The views of a scene show one set of named points, each view turned or mirrored, shifted and resized as a whole, with a little noise and some points left out.
In the rows, zero is written as 128.

Scene 1
View 1
j_55: [151  87 140 158 178 173 125  81 134 146 112  79 125 155 143 137 141  97
 124 181  97 115 155 125 125 135 133 150 125 117 140 156 135 114 132 131]
j_535: [115 121 116 124 148 115 112 131 150 146  86 104 124 148 112 111 129 119
  77 144 141 134 135 138 106 127 121 113 108 143 104 133 148 131 153 122]
j_267: [112  90 154 145 181 166 127 106 154 152 110 100 113 149 125 129 122 113
  99 169  96  85 133 150 130 122 120 118 125 123 117 157 131 132 130 134]
j_184: [155 115 115 112 182 122 111 117 160 135  77  93 128 146 115 117 122 106
  99 160 138 133 133 129 116 141 136 126 124 155 120 145 150 133 139 132]
j_655: [104 118 128 108 183 126 122 140 169 144  83 112 119 158 102 109 119 134
  73 146 157 111 103 167 119 106 119  92 126 152 105 144 144 151 150 139]
j_501: [122  96 131 160 147 156 121  99 128 153 110  90 120 159 135 128 146 110
  96 161 113 122 153 128 112 124 121 137 109 110 123 140 137 116 151 120]
j_984: [147 103 129 124 187 138 114 108 157 138  91  91 123 147 123 124 120  99
 110 167 118 121 136 134 124 141 135 129 125 148 121 152 145 133 132 131]
j_194: [141 116 119 118 179 130 117 119 154 138  83  95 125 152 116 116 127 113
  96 160 142 129 127 136 119 128 131 124 121 143 117 145 146 136 141 133]
j_555: [116 109 126 135 146 134 117 113 141 147  99 101 122 150 120 121 129 111
  84 151 121 120 147 131 104 133 120 124 110 128 109 137 145 121 152 116]
j_777: [111 134 106 106 132  88 106 145 157 144  78 114 127 137  96 104 117 112
  65 126 150 140 141 131  91 149 120 111 101 157  93 125 158 132 157 109]
j_48: [118  92 134 153 168 166 129 101 133 152 105  94 117 165 135 129 146 120
  98 166 121 110 138 143 121 101 118 129 121 112 129 150 135 125 147 136]
j_396: [130 105 138 139 157 143 117 102 152 148 103  95 122 130 119 128 115  92
 102 160  88 105 161 123 109 162 126 132 116 135 108 145 142 123 130 112]
View 2
j_501: [ 94 125 146 153 139 138 118 142 158 171 136 166  76  91 126 126  84  79
 116  92  85 102 101 169 122 103 131  95 148 105 102 148 145 135 139 163]
j_396: [ 99 146 123 131 155 111 118 144 113 150 145 137  58 111 158 151 132  80
 117 108 110 139 118 159 111 103 146  99 159 118 107 147 127 116 105 133]
j_555: [ 86 145 118 143 150 120 128 137 148 157 123 177 106  93 130 122 118  81
  96 109  94 123 105 164 123 118 130  95 145 124 107 128 149 130 117 131]
j_655: [ 85 159 100 158 164 110 122 134 126 146  90 159 181  64 111 114 124  90
  55 114  97 144 138 147 163 147 116 102 100 166 117 120 216 129 165  53]
j_194: [ 95 162 128 145 156 107 112  91 128 149 114 155 139 105 130 114 115  80
  88 120  73 134 129 145 118 116 130 123 132 142 107 138 164 119 152  86]
j_777: [ 74 176  77 120 171  92 143 121 140 156  95 204 141 113 117 106 159  83
  83 131 104 142 109 163 108 138 131 100 152 147 119 104 135 117  80 103]
j_267: [108 128 136 157 156 130 106 163 106 141 141 111  71  77 153 162 102  81
 101  89 113 140 131 149 148 110 135  84 130 129 107 157 183 129 157 115]
j_48: [106 124 153 163 137 148 105 144 148 161 136 140  81  69 127 132  74  81
 101  89  86 109 113 161 143 103 125  96 131 116 101 160 177 130 172 142]
j_55: [120 127 177 150 138 143  94 118 127 149 168 112  37 109 164 150  78  74
 130  99  73 118 115 156 112  77 143 116 153  96  91 179 136 126 164 148]
View 3
j_267: [124 109  84  82 104 127 146 116  85 125 144 129 142 123 188  92 112 124
 135 131 131  80  98 119 158 117 179 115 113  80 146 118 157 157 128 165]
j_48: [131  93  78  90 104 105 153 118  91 129 147 116 139 120 164 117 114 124
 128 120 109  80  96  99 143 134 162 104 101  75 150 137 139 143 143 126]
j_777: [154 123  91  46 123 203 162 126 106 103 129 141  74 140 125 140 115  94
  93 124 113 122 108 148 185 111 148 112 126 139  87 137 146 143 131 120]
j_501: [138  86  67  82 118 126 151 117  88 139 143 119 130 108 164 134 123 103
 127 113 101  80 103 108 152 141 146 113 121  95 145 158 143 150 156 123]
j_535: [146 112  96  66 114 168 161 124 106 100 142 133  94 139 124 129 107 106
  98 124 110 121 101 129 171 111 150  98 108 118 105 129 133 135 134 107]
j_184: [161  99 102  33 111 154 141 106 101  97 148 142 100 141 140 131 111 115
 147 131 135 128 101 126 156 110 158 131  96 137 114 114 170 154 114 154]
j_984: [153  90  91  48 109 137 142 108  95 106 156 134 117 135 156 125 115 117
 151 127 131 114 100 118 152 118 158 127 103 121 129 119 170 156 120 155]
j_555: [142 107  79  72 117 157 154 122  92 125 135 130 110 126 150 129 118 102
 113 122 109  95 103 125 165 125 149 111 119 106 125 146 142 148 141 126]
j_655: [130 125 113  69  86 153 148 124 111  82 138 128 106 158 126  91  82 125
  92 138 122 122  93 128 171  88 182  85  79  90 107  85 129 133 112 116]
j_194: [153  98  99  51 104 143 148 115 105  96 150 131 109 136 128 128 105 119
 134 124 121 123  98 116 158 112 158 113  93 118 120 115 155 140 123 130]
View 4
j_555: [142 119 128  93 132 140 109  87 118 108  97 115 140 131 137 151 107  98
 126 127 103 127 111 133 133  94  99 148  96 147 148 160 137 106  91 115]
j_501: [159 131 133  78 122 133  86  94 123 108 103 123 125 132 125 117  73 115
 119 119 100 110 103 135 115  97  82 148  98 153 146 167 104 116  75 102]
j_535: [126 111 109 106 152 140 120  89 107 103 106 110 140 121 143 182 145 105
 138 141  99 149 122 136 141  76 100 146  90 144 169 159 161 115  95 130]
j_267: [109 140 130 129 116 138 111  96 149 131  82 120 171 169 115  83  92  78
 141 117 102 124 111 143 107 124  74 153 111 131 166 128  96 112  74 132]
j_184: [106 130 103  82 170 132  99  97 116 118 103 134 137 135 140 148 157  93
 114 118 147 148 128 128 132  84 102 135 113 122 173 140 163 118  64 145]
j_194: [104 126  98  96 160 139 106 100 109 117 108 132 143 128 134 145 150 100
 132 122 134 155 122 130 129  90  91 141 110 125 178 136 147 123  71 140]
j_777: [138 103 133  92 150 138 130  82 117 101  93  97 139 130 160 217 163  86
 126 148 109 142 133 119 160  81 122 148  90 152 157 161 194  86 108 138]
j_655: [ 74 113  85 157 149 159 149  89  98 116 110 102 177 123 126 170 160 106
 183 149  87 180 126 154 128  88  82 138  96 125 194 127 154 142  95 150]
j_55: [134 156 129  67 134 119  67 102 146 124  96 151 126 160 122  64  69  94
  88  93 149 105 104 130 104 116  80 144 128 128 146 143  82 111  41 113]
j_984: [109 137 116  84 154 130  97  97 131 127  94 140 141 151 133 119 136  83
 112 111 147 137 124 130 122 101  97 142 119 116 168 129 134 112  59 144]
j_396: [142 131 159  85 133 120 103  83 151 118  71 124 149 168 141 123 111  67
 101 117 127 104 114 125 138 117 105 146 115 145 144 144 134  77  73 134]
j_48: [125 137 111 102 122 139  91  97 127 116 106 124 141 138 114  92  71 118
 138 116  98 126 100 142 104 106  67 145 107 134 155 145  86 140  65 109]
View 5
j_48: [150 134  71 101  48  98 156 133  98 126 118  75 116 130 128 147  96 110
  92 129 147 165 103 141  88  96 127 120 166 220 142 105 131 135 165 153]
j_184: [122 116  95  93  99  96 153 141 110  97 107  77  83 133 103 181 131 120
 123 115 113  99 141 101 110 130 108 146 168 159 145 110 126 117 190 144]
j_555: [148 124 108  85  84 106 129 134 100 121 131  98  90 114 118 139 100 128
 128 115 132 121 105 129  90 101 105 129 165 176 149 117 138 128 181 134]
j_267: [106 139  45  99  81 108 168 105 124 145 125  72 122 163 147 145  74 155
 128 110 177 151 128 103  61  85 126 117 172 180 155 106 132 124 145 178]
j_984: [120 118  64 101  87  99 160 136 112 109 105  61  90 140 116 175 108 128
 127 115 129 114 138 102 100 115 108 134 167 174 141 118 132 116 168 155]
j_777: [136 122 161  69 116 109 124 128 111 110 142 116  71 109 101 142 126 134
 163  98 113  85 119 107  99 109  93 146 165 132 154 114 135 125 206 122]
j_501: [158 121  81  97  52 107 128 137  97 128 126  73  92 113 119 132  91 112
 111 123 140 137  94 144  97  96 109 112 153 218 145 128 143 138 168 137]
j_535: [146 125 151  77  99 101 142 135 102 110 132 115  90 115 107 149 124 119
 127 112 124 113 118 117  90 112 109 142 174 158 153  99 130 128 202 129]
j_396: [127 120  61  91  85 115 123 130 116 129 126  70  76 127 124 139  82 146
 157 103 145  98 120 110  95  91  95 113 151 177 153 140 142 127 154 150]
j_655: [127 130 153  83 111  90 179 128 109 103 128 122 112 135 112 165 145 117
 108 115 126 136 131 101  80 122 128 163 193 143 149  64 111 119 216 146]
j_55: [136 112  13 115  47  97 143 147 102 119  98  27  91 131 123 164  84 123
 102 126 140 131 114 130 107  98 109 106 145 228 138 142 144 126 145 159]

In a view up to two points have been moved. Name them for each view, in the order of its rows, or write -.
view 1: j_777
view 2: -
view 3: j_184
view 4: -
view 5: j_267, j_655

Scene 2
View 1
j_452: [ 92  97 142 131 132 140 196 122 100 106 150 133 161 159 131 113 135 152
 130  92 133 137 116 169  83 123 141 130 106 120 121 119 126 130  82 103]
j_70: [ 97 114 133 106 105 139 123 108  99 147 149 162 189 148 123 130 150 144
 146 109 124 153  81 105  84 165 138 119  98  85 117 123 152 111 119 149]
j_566: [ 74  97 121  95 114 153 152 130  91 108 142 117 157 161 121 110 140 137
 154  95 116 140  93 135 130 193 140 115 100 114 137 108 142 121  52  87]
j_627: [ 99 162 165  85  62 111 113 109 146 125 173 158 101 110 134 129 122 150
 143 115 134 121 108 115 106 113 136 117  96  98 104 110 114  96 129  88]
j_144: [ 72  90 145 129 134 143 221 141 101  76 155 108 129 163 128  95 125 150
 141  80 136 125 129 193 108 121 143 134 113 146 128 112 113 143  37  61]
j_619: [109 102 153 123 109 134 180  96 112  99 162 142 153 162 122 123 138 148
 117 116 127 148 102 140  96 134 126 120 121 110 132 130 120 111  89 120]
j_405: [ 95 137 160 111  93 126 154 119 127 121 166 151 122 122 133 122 126 154
 144  93 142 124 109 151  87 105 148 123  97 107  99 111 115 121 111  92]
j_361: [ 93 135 156 112  95 127 149 125 120 125 161 152 135 121 135 121 131 148
 146  86 136 126 115 145  87 109 150 125  91 107 100 108 123 119 110  94]
j_978: [ 67 126 103  55  83 157  75 136  97 150 131 135 167 137 122 123 146 126
 182  99 107 140  73  85 147 237 147 106  78  86 123  94 162 108  79  97]
j_110: [ 75 168 163  94  88 124 146 157 143 122 163 148  96  93 143 113 112 154
 171  61 152  95 138 163  89  79 168 128  78 123  74  89 113 132 112  47]
j_496: [115  92 161 134 112 124 220  91 117  71 177 123 117 176 117 114 126 152
  96 125 130 147 114 158 107 113 115 125 139 128 153 133 100 115  65 100]
j_23: [ 86 124 139  95  94 140 141 124 113 121 153 138 142 136 132 111 131 142
 152  99 129 133 103 135 111 151 143 117  97 107 118 110 130 115  87  89]
j_664: [ 92  76 139 138 137 144 207 112  85  97 153 131 181 179 122 113 140 152
 123  99 130 147 101 169  85 142 133 127 113 119 130 126 128 126  68 122]
j_653: [ 75 130 145 106 114 142 141 148 104 142 146 152 161 117 135 115 139 145
 169  66 141 119 115 154  84 129 165 130  77 107  87  94 141 128  97  86]
View 2
j_619: [128  80 118 126 126 141 156  99 116 142  93 144 145 111  86 131 121  93
 118 147 149 123 116 125 114 163 138 132 152 164 124  95 135 129 136 190]
j_664: [132  50 108 135 149 140 123 100 119 133  94 133 154 111  83 144 146  97
 135 144 131  77 113 117 110 176 145 117 147 148 146  84 136 122 142 186]
j_452: [133  61 122 126 159 138 128  99 104 119 106 133 150 118  96 135 154  98
 130 125 132 101 115 129 106 167 131 129 144 153 138  96 138 130 129 181]
j_70: [140 119  78 111 112 151 145 119 125 142  80 129 118 108 137 146 117 105
 117 133 145 148 131 102 112 180 132 123 122 166 143 147 131 140 170 177]
j_978: [165 136  43  59  98 104 154 135 108 166  87 159 108  97 194 141 163 147
  82 125 108 171 112  92 150 231 113 121 135 197 132 155 145 132 139 162]
j_144: [132  23 136 125 180 109 129  94  85 120 121 146 155 121  84 124 187 111
 121 126 112  72  98 142 118 174 126 132 173 170 127  60 146 123  90 183]
j_405: [126 104 139 113 156 131 167 102  77 111 120 136 131 130 113 124 134  99
 116 102 140 160 122 142  99 149 108 155 143 185 106 123 140 154 125 171]
j_361: [125  94 122 115 151 129 148 106  91 116 110 132 130 122 108 131 139 106
 124 115 136 137 121 126 103 161 123 146 142 170 123 116 136 140 135 173]
j_23: [141 100 108  98 134 122 155 114  95 136 104 149 132 113 129 129 143 114
 106 118 127 150 109 128 119 180 115 143 147 181 117 119 140 139 121 174]
j_627: [127 136 138  92 127 127 198 108  73 121 113 150 120 120 121 115 108 103
  99 111 148 208 116 150 109 148  98 169 148 207  88 139 133 160 123 173]
j_110: [124 103 158  87 196 107 169 110  41  80 146 140 119 148 137 111 162 118
 118  64 115 177 112 159  89 147  84 175 143 202  89 126 150 155 103 152]
j_566: [147  74  83  97 125 110 138 112 106 155  94 160 136 103 135 137 174 132
  98 138 107 112  99 113 140 214 128 125 157 179 134 105 145 120 119 182]
View 3
j_110: [175 121 138  29 112 172 134 111 113 148 107 120 113 159 123 130  65 166
 141 133  92 117 115 216  69 119 106 103 113  98  95 111 144 106 141  83]
j_70: [123 110 182 112 139 177 129 124 146 124 113 153 169 136 135 133 153 135
 147 115 106 139 150  89  97  96 128 169 157 115 165 150 135 139 119  94]
j_619: [129  99 161 121 129 124 117 132 108 141 137 149 151 160 119 124 157 172
 181 130 123 125 132 112 114 109 123 172 127 116 132 148  96 111 135  98]
j_627: [148 152 167  74 139 171 116 117 138 127 150 130 162 137 120 131 101 183
 135 128 116 125 140 174  83  80  96 119  91 114 135 119 136  93 134  75]
j_144: [151  50 144  82 105 107 123 138  75 181 100 123 117 208 106 111 147 176
 202 133 111 134 112 182 123 149 135 161 137 110  81 160  67 121 141 120]
j_664: [132  77 149 122 121 129 131 139 104 145 109 156 133 161 136 129 169 151
 182 123 109 121 127  96 118 131 143 187 159 117 129 156 101 132 127 114]
j_405: [151 119 138  74 123 147 124 124 117 140 127 135 132 153 123 131 109 171
 154 130 108 120 128 158  89 112 117 137 115 112 114 128 121 102 137  91]
j_496: [130  85 144 133 120  86 105 139  87 149 151 142 140 183 111 121 159 203
 196 140 138 121 117 139 129 120 117 174 102 123  96 147  60  86 143 103]
j_653: [162  95 154  55 120 177 144 122 121 148  88 135 121 159 128 131 112 139
 149 123  87 134 127 160  84 129 131 140 154 103 122 137 142 139 129 101]
j_23: [140 101 187  74 136 185 131 122 133 147 107 126 163 163 110 129 135 148
 158 123  96 154 146 147  99 109 129 150 152 108 136 158 121 140 122  98]
j_452: [144  79 143 105 118 129 127 137 103 150 108 148 123 172 130 120 151 162
 182 129 110 125 125 130 116 137 138 169 147 115 116 150  99 119 136 105]
View 4
j_566: [134 149 128 103 104  81 155 121 121  99 100 120 124 105 138 161 112 143
  91 139 146  83 106 149 114 153 141 119 125  99 141 127  89 106 132 115]
j_452: [151 154 136 138 134 123 167 127 130 137  96 128 125 131 143 134 122 121
  74 127 136  99 124 144 136 164 148 120 128  89 110 123  72  96 130 114]
j_405: [144 163 123 125 145 125 158 113 126 140  93 146 137 139 145 150 136 104
 102 140 131 117 109 102 160 166 139 141 128  85 140 135  97 105 113 130]
j_496: [164 129 139 133 129 131 164 116 132 141  74 149 137 146 157 133 102 117
  89 120 188  79 146 139 152 149 128 103 125  85  95 133  70 119 106 118]
j_664: [154 146 141 138 138 114 165 131 135 131  97 120 117 126 150 123 116 130
  63 123 146  90 136 162 128 156 152 107 121  93  96 117  64  96 137 110]
j_978: [126 159 120  73 117  41 137 118 112  74 118 122 116  81 138 167 136 150
 120 168 117  93  96 132 108 138 143 140 116 120 184 129 126  97 151 134]
j_110: [134 179 114 127 125 138 163 104 120 135  91 151 156 159 125 183 142  96
  94 137 104 131  71  79 169 186 144 161 140  67 163 142 100 102  97 129]
j_70: [151 155 124 110 165  81 141 131 123 126 106 123 116  93 149 116 147 130
 104 158 124 115 134 131 134 141 150 132 115 116 142 117 108  95 154 135]
j_653: [132 175 122 125 136 114 161 121 124 120 109 128 132 127 127 157 142 115
  83 139  95 126  88 112 139 173 152 153 128  89 151 126  86  87 133 122]
j_23: [142 155 125 111 131 101 150 115 121 118  98 136 133 116 141 154 127 124
 101 143 131 102 107 124 140 156 139 132 127  95 149 133  99 107 127 125]
j_361: [144 158 128 125 145 116 158 123 126 133  98 140 133 131 142 140 135 113
  92 137 128 113 115 120 144 158 146 133 125  90 133 126  90  98 126 125]
j_619: [158 142 132 125 147 112 153 121 130 137  91 140 127 123 156 123 125 120
  96 137 157  95 137 132 145 144 137 118 121 101 113 128  84 109 128 123]
j_144: [141 149 138 138  94 134 180 117 129 120  83 129 137 148 139 161  97 120
  60 110 152  81 102 149 134 177 144 112 134  68 106 133  59 102 105 101]
View 5
j_361: [ 78 132 140 107 166 121  95  81 155 113 135 119 153 140 153 134 116 121
  87 136 121  80 138 131 148 146 109  94 147 167 113 159 125 127 100 132]
j_664: [ 85 110 116 131 179 137  95  87 168 117 103 109 143 148 147 123 140 101
  81 132 113 101 139 150 170 106 130  92 162 144 167 147 150 141 108 124]
j_627: [ 70 144 175  69 135  84  87  72 131 140 159 119 151 118 155 150  99 136
  91 131 136  55 125 126 125 177  92  83 152 183  55 167 106  95  75 136]
j_110: [ 91 140 191  98 156 108  90  74 139 116 174 120 177 174 182 143  84 141
  92 163 126  37 144  93 123 177  83 101 109 193  86 183 111 122 113 187]
j_405: [ 78 135 163  94 156 108  90  82 149 112 145 116 159 143 160 136 113 125
  86 138 124  65 130 125 142 158 103  88 136 177 101 168 117 118  94 155]
j_70: [ 65 147 112 116 171 135 107  79 158 105 135 131 150  93 140 138 121 120
  94 104 139 107 140 141 142 154 103 107 181 144  86 141 123 114  88  77]
j_619: [ 73 124 133  99 162 111  91  84 154 134 113 112 135 127 140 133 135 107
  83 128 120  91 122 154 162 128 124  81 170 156 131 152 135 121  87 118]
j_452: [ 88 119 133 121 176 130  93  87 164 117 121 112 151 153 157 130 130 110
  83 139 113  92 135 138 163 129 121  90 148 149 154 154 143 131 112 142]
j_496: [ 86  93 147  91 148  96  71  87 150 162 102  91 122 152 146 132 142 104
  75 149 105  78 113 170 174 109 137  61 162 156 166 147 145 123  86 147]
j_978: [130 130 136 153 170 143 116  39 113 154 173 151 138  86 141 141  76 134
  88  90 160  89 162 129 129 182  75 148 222 135  75 143 120 101 109  56]
j_566: [126 108 137 147 173 132  97  56 130 151 146 130 137 134 150 131 103 113
  82 118 127  89 147 146 158 142 102 118 193 143 141 148 143 121 115 102]
j_144: [119  85 159 134 173 124  85  80 143 148 124 105 139 187 167 125 120 108
  73 159 104  70 139 139 172 116 127  94 146 156 187 167 154 148 123 166]
j_653: [ 93 143 150 126 179 142 103  72 153  95 159 132 172 150 171 130 101 129
  98 142 130  73 157 108 134 161  91 124 135 162 101 165 129 129 117 139]
j_23: [ 97 125 150 114 159 120  94  70 137 135 147 122 145 126 149 140 101 123
  86 126 134  79 140 132 143 155  98 107 170 159 104 159 127 117 104 118]
View 6
j_566: [ 97 116 133  67 123 133 138 119  62 132 130 128 142 116 115 152 137 170
 130 172 128 165 197 111 138  67 121 114 122 124 164 159 116 112 132 120]
j_496: [ 87  83  92 171 106 190 147 160  80 138 141 102 137 136  95 130 150 152
 152 157 136 113 166 117 170 119 109 113 162 116 181 213 114 131  28 142]
j_144: [145 102 149 117 134 184 143 145  62 105 140  99 164 134 107 125 164 157
 168 151 104 118 193 100 172  97 119  89 135 152 180 208 111 116  73 183]
j_653: [137 108 118  62 211 147 120 129  68 102 147 106 150 128  98 114 104 118
 156 128 140 174 184 144 100 114 147 104 163 140 151 133 133 132 137 155]
j_619: [ 79 101  98 113 124 151 132 137  73 142 146 115 128 122 101 140 125 152
 126 154 140 155 181 131 141  95 126 122 159 107 167 172 117 125  90 114]
j_405: [117  93  77 100 183 164 140 151  82 115 135  86 134 136  91 120 102 115
 152 123 138 153 155 152 102 135 131 119 175 125 174 149 129 140 101 158]
j_664: [ 99 108 138 148 138 171 121 115  65 121 188 136 147 128  96 109 155 140
 146 158 137 166 199 118 168  91 127  97 159 130 149 209 114 125  64 118]
j_627: [ 95  83  32  75 165 144 152 171  94 136  98  73 114 138  88 138  70 124
 136 118 142 145 133 174  73 145 132 145 179 100 183 112 139 147 125 142]
j_110: [171  94  88  45 216 161 140 170  84  88  99  59 158 145  87 120  89 105
 174 104 115 129 155 149  81 146 130 115 171 155 185 122 137 141 133 202]
j_978: [ 67 130 104   2 131  91 135 107  62 136 116 137 115 106 118 176  95 169
  94 168 146 206 196 132  89  56 140 141 121 109 158  90 123 111 198  80]
j_23: [ 99 109  97  76 153 142 139 138  72 128 131 107 129 122 103 139 113 142
 129 145 138 163 176 137 111 102 131 128 154 119 165 140 125 124 124 123]
j_361: [108 102  94  98 174 152 129 136  75 123 154 109 140 132  92 116 114 124
 145 135 143 162 175 147 121 117 136 115 168 120 159 159 129 133 104 137]

In a view up to two points have been moved. Name them for each view, in the order of its rows, or write -.
view 1: j_361
view 2: -
view 3: j_664, j_23
view 4: -
view 5: -
view 6: j_619
